Points on a hilly landscape, in no order, each with its height.
A ball rolls from a point to the lowest of its 2 nearest points, and stops where none of them is lower. Distance is the straight distance between rows; heights are no part of it.
q235: [131 153 167 114 112  89 157 127  72 107  69 140 119 151  89 121 111 119
 189 146]  height 366
q327: [125 166 137 148 179  98  87 160 111 142 119 138 121 123 122 119 119 157
 126 119]  height 334
q717: [105 162 145 127 137 107 142 127  82 146  83 122 101 147  70  93 100 151
 202 149]  height 391
q607: [127 187 142 137 209  70  75 141 110 177  95 131 105 104 131 123 101 184
 137 116]  height 307
q720: [144 107 118 136 119 146 135   8 156 158 112  91 159  83 163 122 152 110
 138 123]  height 173
q107: [116 181  88 152 143 107 112  82 159 154 154  84 117 122 157 124 134 123
 136 135]  height 369
q634: [ 79 150  96 128 160 133 139 151 155 120 134 173 128 148 161 148 153 104
 118 144]  height 316
q184: [120 131 156 137 112  99 110 105  50  75 105  65 122 135  87 159 155 126
 156 124]  height 299
q638: [155 130 158 103 134 122 159 181  95 144  94 186 135 160 102 118  84 134
 159 146]  height 352
q47: [169 123 134  88 143 141 136 209 130 119 144 202 167 157 132 165 107 149
  88 155]  height 600
q578: [164  64 149 119  68 153 172  96 127 121 112 140 139 143 106 100 108  99
 133 124]  height 295
q567: [ 83 140 153  84 146 100 133 149 146 101  53 217 137 148 150  95 131 102
 112 132]  height 559
q305: [171 161 132 168  93 103 122 133 105  92 173 100 117 165 114 186 153 110
  95 150]  height 209
q249: [165 119 121 110  58 122 174 101 128  64 136 165 153 181 130 154 130  79
  96 145]  height 130
q646: [128 180 121 151 156  91 120 140  94  88 110 118 124 143 115 187 148 114
 138 149]  height 277
q135: [ 63 180  73 144 149 110 129 144 129 147 160  97 106 160 115 107 131 132
 172 140]  height 508
q917: [139 151 143 125  58 138 151 194 171 134 203 137 108 168 132 113  99 145
 103 139]  height 222
q825: [180 138 139 139 131 127 127  79 145 187 129 125 135  90 166 112 117 134
 127 115]  height 223
q523: [156 146 137 143  96 139 175 120 154 160 138  76 131 122 113 101  97 133
 201 167]  height 703
q989: [163  83 143 111 167 129 106 109 124 115 103 166 142  87 167 155 169  81
  75 107]  height 174
q893: [114  92 103 113 118 175 158 100 200 132 141 150 126 131 175 109 147  86
 114 135]  height 258
q898: [141 196 124 138 139 112 144 162 150 166 141 138  97 147 129 127 102 136
 149 160]  height 327
q318: [174 164 140 136  79 109 151 116 103  72 146 145 131 184 118 174 144  98
 101 163]  height 171
q285: [188  90 151 103 123 132 158 167  79 132 111 168 149 149  99 152  90 119
 133 128]  height 335
q846: [ 75 178 110 129 147 122 125 157 152 175 147 116  91 146 116  78 106 175
 160 124]  height 495
q762: [144 120 100 141 143 150 152  50 151 159 126  78 160  77 158 129 128 108
 190 146]  height 125
q226: [111  97 109 123 115 178 149 112 142 146 146 108 116 112 130  99 131 124
 151 133]  height 688
q44: [ 67 186 133 111 158  95 135 141 144 133  87 197 116 161 150  88 135 112
 144 140]  height 567
q596: [115  70 130 109 126 176 136 173 149 120 139 152 121 141 114 109 121 133
 119 122]  height 308
q663: [ 52 104 106 138 142 137  85 181 139  79 124 131 154 127 118 150 163 127
  73 135]  height 371
q61: [ 88  88 102 126 149 145  78  72 102 135 127  83 138  87 128 129 166 163
 115  78]  height 672
q200: [133  80 106 111 101 175 166 148 180 107 167 148 118 143 146 134 128 107
 100 141]  height 284
q307: [114  77 158  83 155 141  99  91 122 144  55 172 133  89 127  92 139 142
 130  87]  height 210
q311: [119 156 108 156 140 128 107 158 135 148 184  46  99 109 114 145 115 165
 146 121]  height 629
q95: [135  76 127 152 116 146 107 170 102  66 147 113 139 127 109 185 153 126
  96 125]  height 414
q405: [132 210 125 147 165  65  95 123 161 185 153  96  76 117 125 125  90 169
 139 134]  height 411
q753: [185 100 163 121  97 150 136 104 141 187 141 128 132 104 143  81 100 149
 116 100]  height 190
q982: [170 101 124 112 166 151 143 109 144 128 122 153 133  88 181 184 152  67
 105 130]  height 207
q769: [113 145 135 149 169 118 111 221 100 137 124 121 119 132  72 145 101 180
 147 153]  height 615
q839: [150 119  93 133 157 136 107  51 118 166 114  70 145  59 166 171 122 158
 155 102]  height 34
q499: [ 88 115 133 101 147 133 104 216 143  91  78 196 157 124 120 126 123 139
  74 148]  height 590
q52: [ 68 106  90 114 179 157 116 151 167 122 142 144 119 116 149 136 163 120
 121 123]  height 340
q211: [ 70  95 115 153 139 132  71 164 100 101 126  98 148 123 103 122 152 152
 101 110]  height 350
q723: [157 124 140 110 104 121 131 135 153 132 134 199 141 165 163 112 129  97
  67 114]  height 128
q649: [117 142 121 126 101 144 156 180 145 119 161 163 120 176 121 115 107 143
 127 157]  height 261
q857: [159 152 122 160 130 120 156  95 107 149 113  66 118 121 103 139 100 128
 209 161]  height 708
q545: [178  74 161 105 131 146 127 130 114 170 123 161 131 103 140 100 104 128
 104 101]  height 157
q789: [ 83 145 148 107 140 101 122 181 115  73  65 176 155 156 113 133 127 131
 101 154]  height 583
q662: [ 95 100 108 128 186 150 109 181 121 112 137 133 135 101 128 172 147 133
 132 141]  height 362
q151: [114 163 130 112 144 129 126 123 159 200 132 126 116  90 156  86  86 176
 155 107]  height 467
q754: [125 133 116 163  92 145 120 163 128 129 204  53 112 137  99 135 124 151
 124 132]  height 637
q537: [144 114 114 129 157 145 149 169 111 123 141 143 135 117 141 182 126 123
 132 144]  height 380
q678: [105  65 145 109 129 148 106  87 109 117  98 137 126  98 112 100 147 138
 121  89]  height 244
q679: [146  85 128 164  88 139 102 135 100  88 179 103 131 145 118 147 146 130
  78 101]  height 427
q941: [163  94 164  99 177 126 115 149 106 175  80 199 138  95 139 105 106 131
 120 110]  height 113
q483: [150 121 145 156  83 114 111 163 102  80 148 127 130 174  97 141 135 142
  71 125]  height 416
q992: [150 178 145 154 121  83 104 157  89  66 136 113 120 162  92 209 152 125
 102 168]  height 243
q774: [133 139 144 110  71 155 154 191 198 167 193 115 131 117 128  95 101 134
 133 125]  height 167
q274: [150  85 146 103  94 166 167 154 182 159 175 123 141  93 147 114 102 115
 140 140]  height 218
q155: [184 144 144 111  90 132 155 140 180 158 170 167 136 148 178 117 105 102
  76 126]  height 161
q419: [148 178 130 141 107 112 144 103 157 172 144 124 113 145 141  87 116 111
 142 148]  height 302
q688: [126 106 143  86 116 110 131 127 159  75 102 199 145 171 144 130 143 101
  47 113]  height 85
q794: [132 115 125 126 113 147 134  68 166 150 130 155 128 119 167  85 146  96
 101 115]  height 234
q29: [143 161 125 156  71 135 163 109 181 144 175  99 127 152 150 105 133  96
 130 164]  height 276
q652: [152  87 152  97  96 162 177 150 145 164 134 155 124 126 127  75  88 133
 140 134]  height 252
q876: [118 135 121 135 102 127 131  20 157 148 110 115 138 115 163  78 153  91
 125 118]  height 208
q273: [190  88 162 119  77 153 177 118 133 166 128 119 144 131 105  76  83 118
 157 143]  height 275
q210: [106 158  77 151 156 123 141  96 137 123 150  83 126 119 150 167 155  84
 160 143]  height 342
q247: [118 107 129 111 126 151 125 225 141 103 121 194 155 165 111 133 104 168
  87 154]  height 595
q916: [ 36 132 102 114 152 128 129 154 123 101 106 139 132 156 120 107 154 125
 154 139]  height 532
q476: [155 137 160 127 137 126 152 149  89 164 100 144 117 140  95  92  74 158
 180 148]  height 370
q267: [104  98 140 145 128 142 104 154 111 117 140 138 136 130 110 104 132 151
 109 103]  height 330
q581: [137 106 149 100 150 116 116 128 135  94  75 190 141 129 158 160 158  87
  85 120]  height 135
q142: [106 151 113 134 169 100  86  82 107 151  98 124 129  97 153 120 136 154
 125  81]  height 206
q668: [109  87 101 145 105 164 148  81 174 109 148 114 126 132 139 121 168  74
 117 116]  height 283
q865: [ 87 171 123 112 177 124 141 146 139 181 116 146 112 114 141  70  82 170
 189 131]  height 481
q829: [135 204 116 174 130  82 110 111 151 163 161  85  82 146 115 125 124 131
 126 139]  height 392
q824: [153 167 145 121 173 106 130 172 125 176 122 159 113 119 134 124  96 146
 153 134]  height 348
q215: [100 100 127 116 127 116  82  39  99 104 118  74 140  97 142 136 188 124
 102  73]  height 666
q126: [151 114 151 152 106 112  94  54 101 112 131 101 136 102 146 130 168 109
  83  81]  height 660
q847: [119 138 129 149 162 137 120 183 108 138 162  95 107 111 112 156 107 171
 153 131]  height 622
q887: [128 159 180 130 110  74 120 112  55  82  72  89 108 158  77 122 142 127
 160 133]  height 333
q968: [164 149 121 149 106 141 137 147 151 127 185 148 123 147 167 150 130 106
  76 134]  height 198
q983: [149 148 111 174  97 121 107 102 133 126 186  71 121 127 140 130 153 117
  89 105]  height 650
q297: [138 159 108 127 151 108  94  26 108 167  94  93 146  75 166 149 131 143
 137  75]  height 133
q961: [203 141 159 144 118 100 121  71  65 148 100  97 126  96 105 143 110 135
 158 121]  height 716
q492: [110  95 141  97 199 146 118 130 123 168  77 187 122  73 139 104 124 151
 150 103]  height 164
q873: [196 102 130 127 133 141 140  85 132 157 132 130 144  77 176 152 135  90
 116 119]  height 235
q20: [138 167 123 123 140 116  91 103 129 204 112  94 108  92 131 102  85 218
 142  86]  height 450
q174: [167  65 149  76 131 137 161 160 104  87  82 188 162 144 103 164 109 106
 118 125]  height 317
q901: [144  39 134  81 128 164 148 151 119  62  84 166 129 126 103 162 142 103
 123 131]  height 300
q904: [129 121 122 131  75 140 187  90 143  82 124 143 132 162 128 133 140  65
 145 157]  height 175
q66: [ 99 172  97 142 159  98 123 109  99 114 116  91 116 124 119 155 147 108
 176 134]  height 311
q380: [171 163 143 117 137 116 119 219 111 134 139 182 135 156 111 171 100 164
  97 162]  height 604
q826: [187 164 136 153 107 103 150  58 102 146 107  82 133 112 119 140 119 102
 181 146]  height 712
q199: [ 49 133  75 129 147 137 136 167 116 116 161  96 119 155 112 132 151 137
 164 140]  height 520
q760: [ 87 114 106 139 121 141 101  87  90 132 126  74 132 121 108 106 149 154
 146  98]  height 678
q118: [ 79  98 100 123 125 148 135  74 126 129 123 104 135 119 113  98 142 123
 174 114]  height 683
q979: [112 118 128 134  85 120 116 161 133  47 134 161 148 178 104 150 142 127
  60 135]  height 403
q899: [ 49 134 133  87 153 115 143 130 156  74  72 182 125 152 155 117 155  87
 125 143]  height 551
q110: [ 83 155  94 102 124 153 164 170 173 104 160 190 118 169 146 134 128 131
 129 171]  height 289
q590: [ 59 107 121 116 132 135 121 147 152  92 103 183 125 153 135  97 149 121
 108 119]  height 542
q705: [ 93 127 124 130 103 126 158  98  98  83 115 119 126 153 114 135 150  88
 156 135]  height 219
q414: [162 117 140 141  90 150 153 139 121 152 168  66 119 110  95 117  98 145
 169 136]  height 698
q770: [156  72 132 141 141 156 142 148  83  88 132 114 133 103 108 189 141 109
 141 133]  height 398
q861: [105 186 107 122 194  71  60  88 102 164  77 114 119  93 134 131 117 183
 161  98]  height 263
q367: [128 196 112 138 173  87  70 118 156 192 150  89  98  93 154 116  86 204
 126  98]  height 430
q202: [128 128  85 125 142 143 123  72 159 171 136  45 155  76 150 142 117 155
 190 128]  height 51
q998: [149  65 123 136  80 156 138  69 139 113 138 117 134 117 123 106 134  94
 108 121]  height 305
q612: [162 157 171 142 152  98 102 215 108 156 134 147 113 142  93 135  92 172
 112 149]  height 609
q650: [109  91 146 124 100 124 137 128  79  51 112  95 136 149  95 150 153 104
 140 120]  height 260
q849: [139 107 121 134 137 147 146 111 113 151 145  83 128  84 123 125 113 151
 166 127]  height 693
q724: [105 138  88 171  87 140 121 119 138 111 198  71 120 159 122 117 148 116
 113 124]  height 644
q4: [155 145 134 173  79 112  89  60 113 144 156  81 125 129 121 104 152 140
  77  82]  height 655
q842: [138  31 151  92 131 162 119 102 114  81  83 144 123  98 108 133 155 104
 123  93]  height 274
q779: [ 77  84 125 134 107 124  93 163 132  38 113 123 151 151 107 148 172 125
  54 119]  height 388
q809: [157 149 114 159 103 145 156 123 189 149 198  94 127 125 174 145 140 108
 104 149]  height 240
q463: [ 91 189 141 120 147  90 125 158 114 104  85 171 121 164 119 129 127 125
 149 160]  height 575

Where does a ball stop that starts at each point below?
q211 => q839
q95 => q774
q754 => q249
q824 => q688
q849 => q249
q998 => q839
q476 => q941
q44 => q249
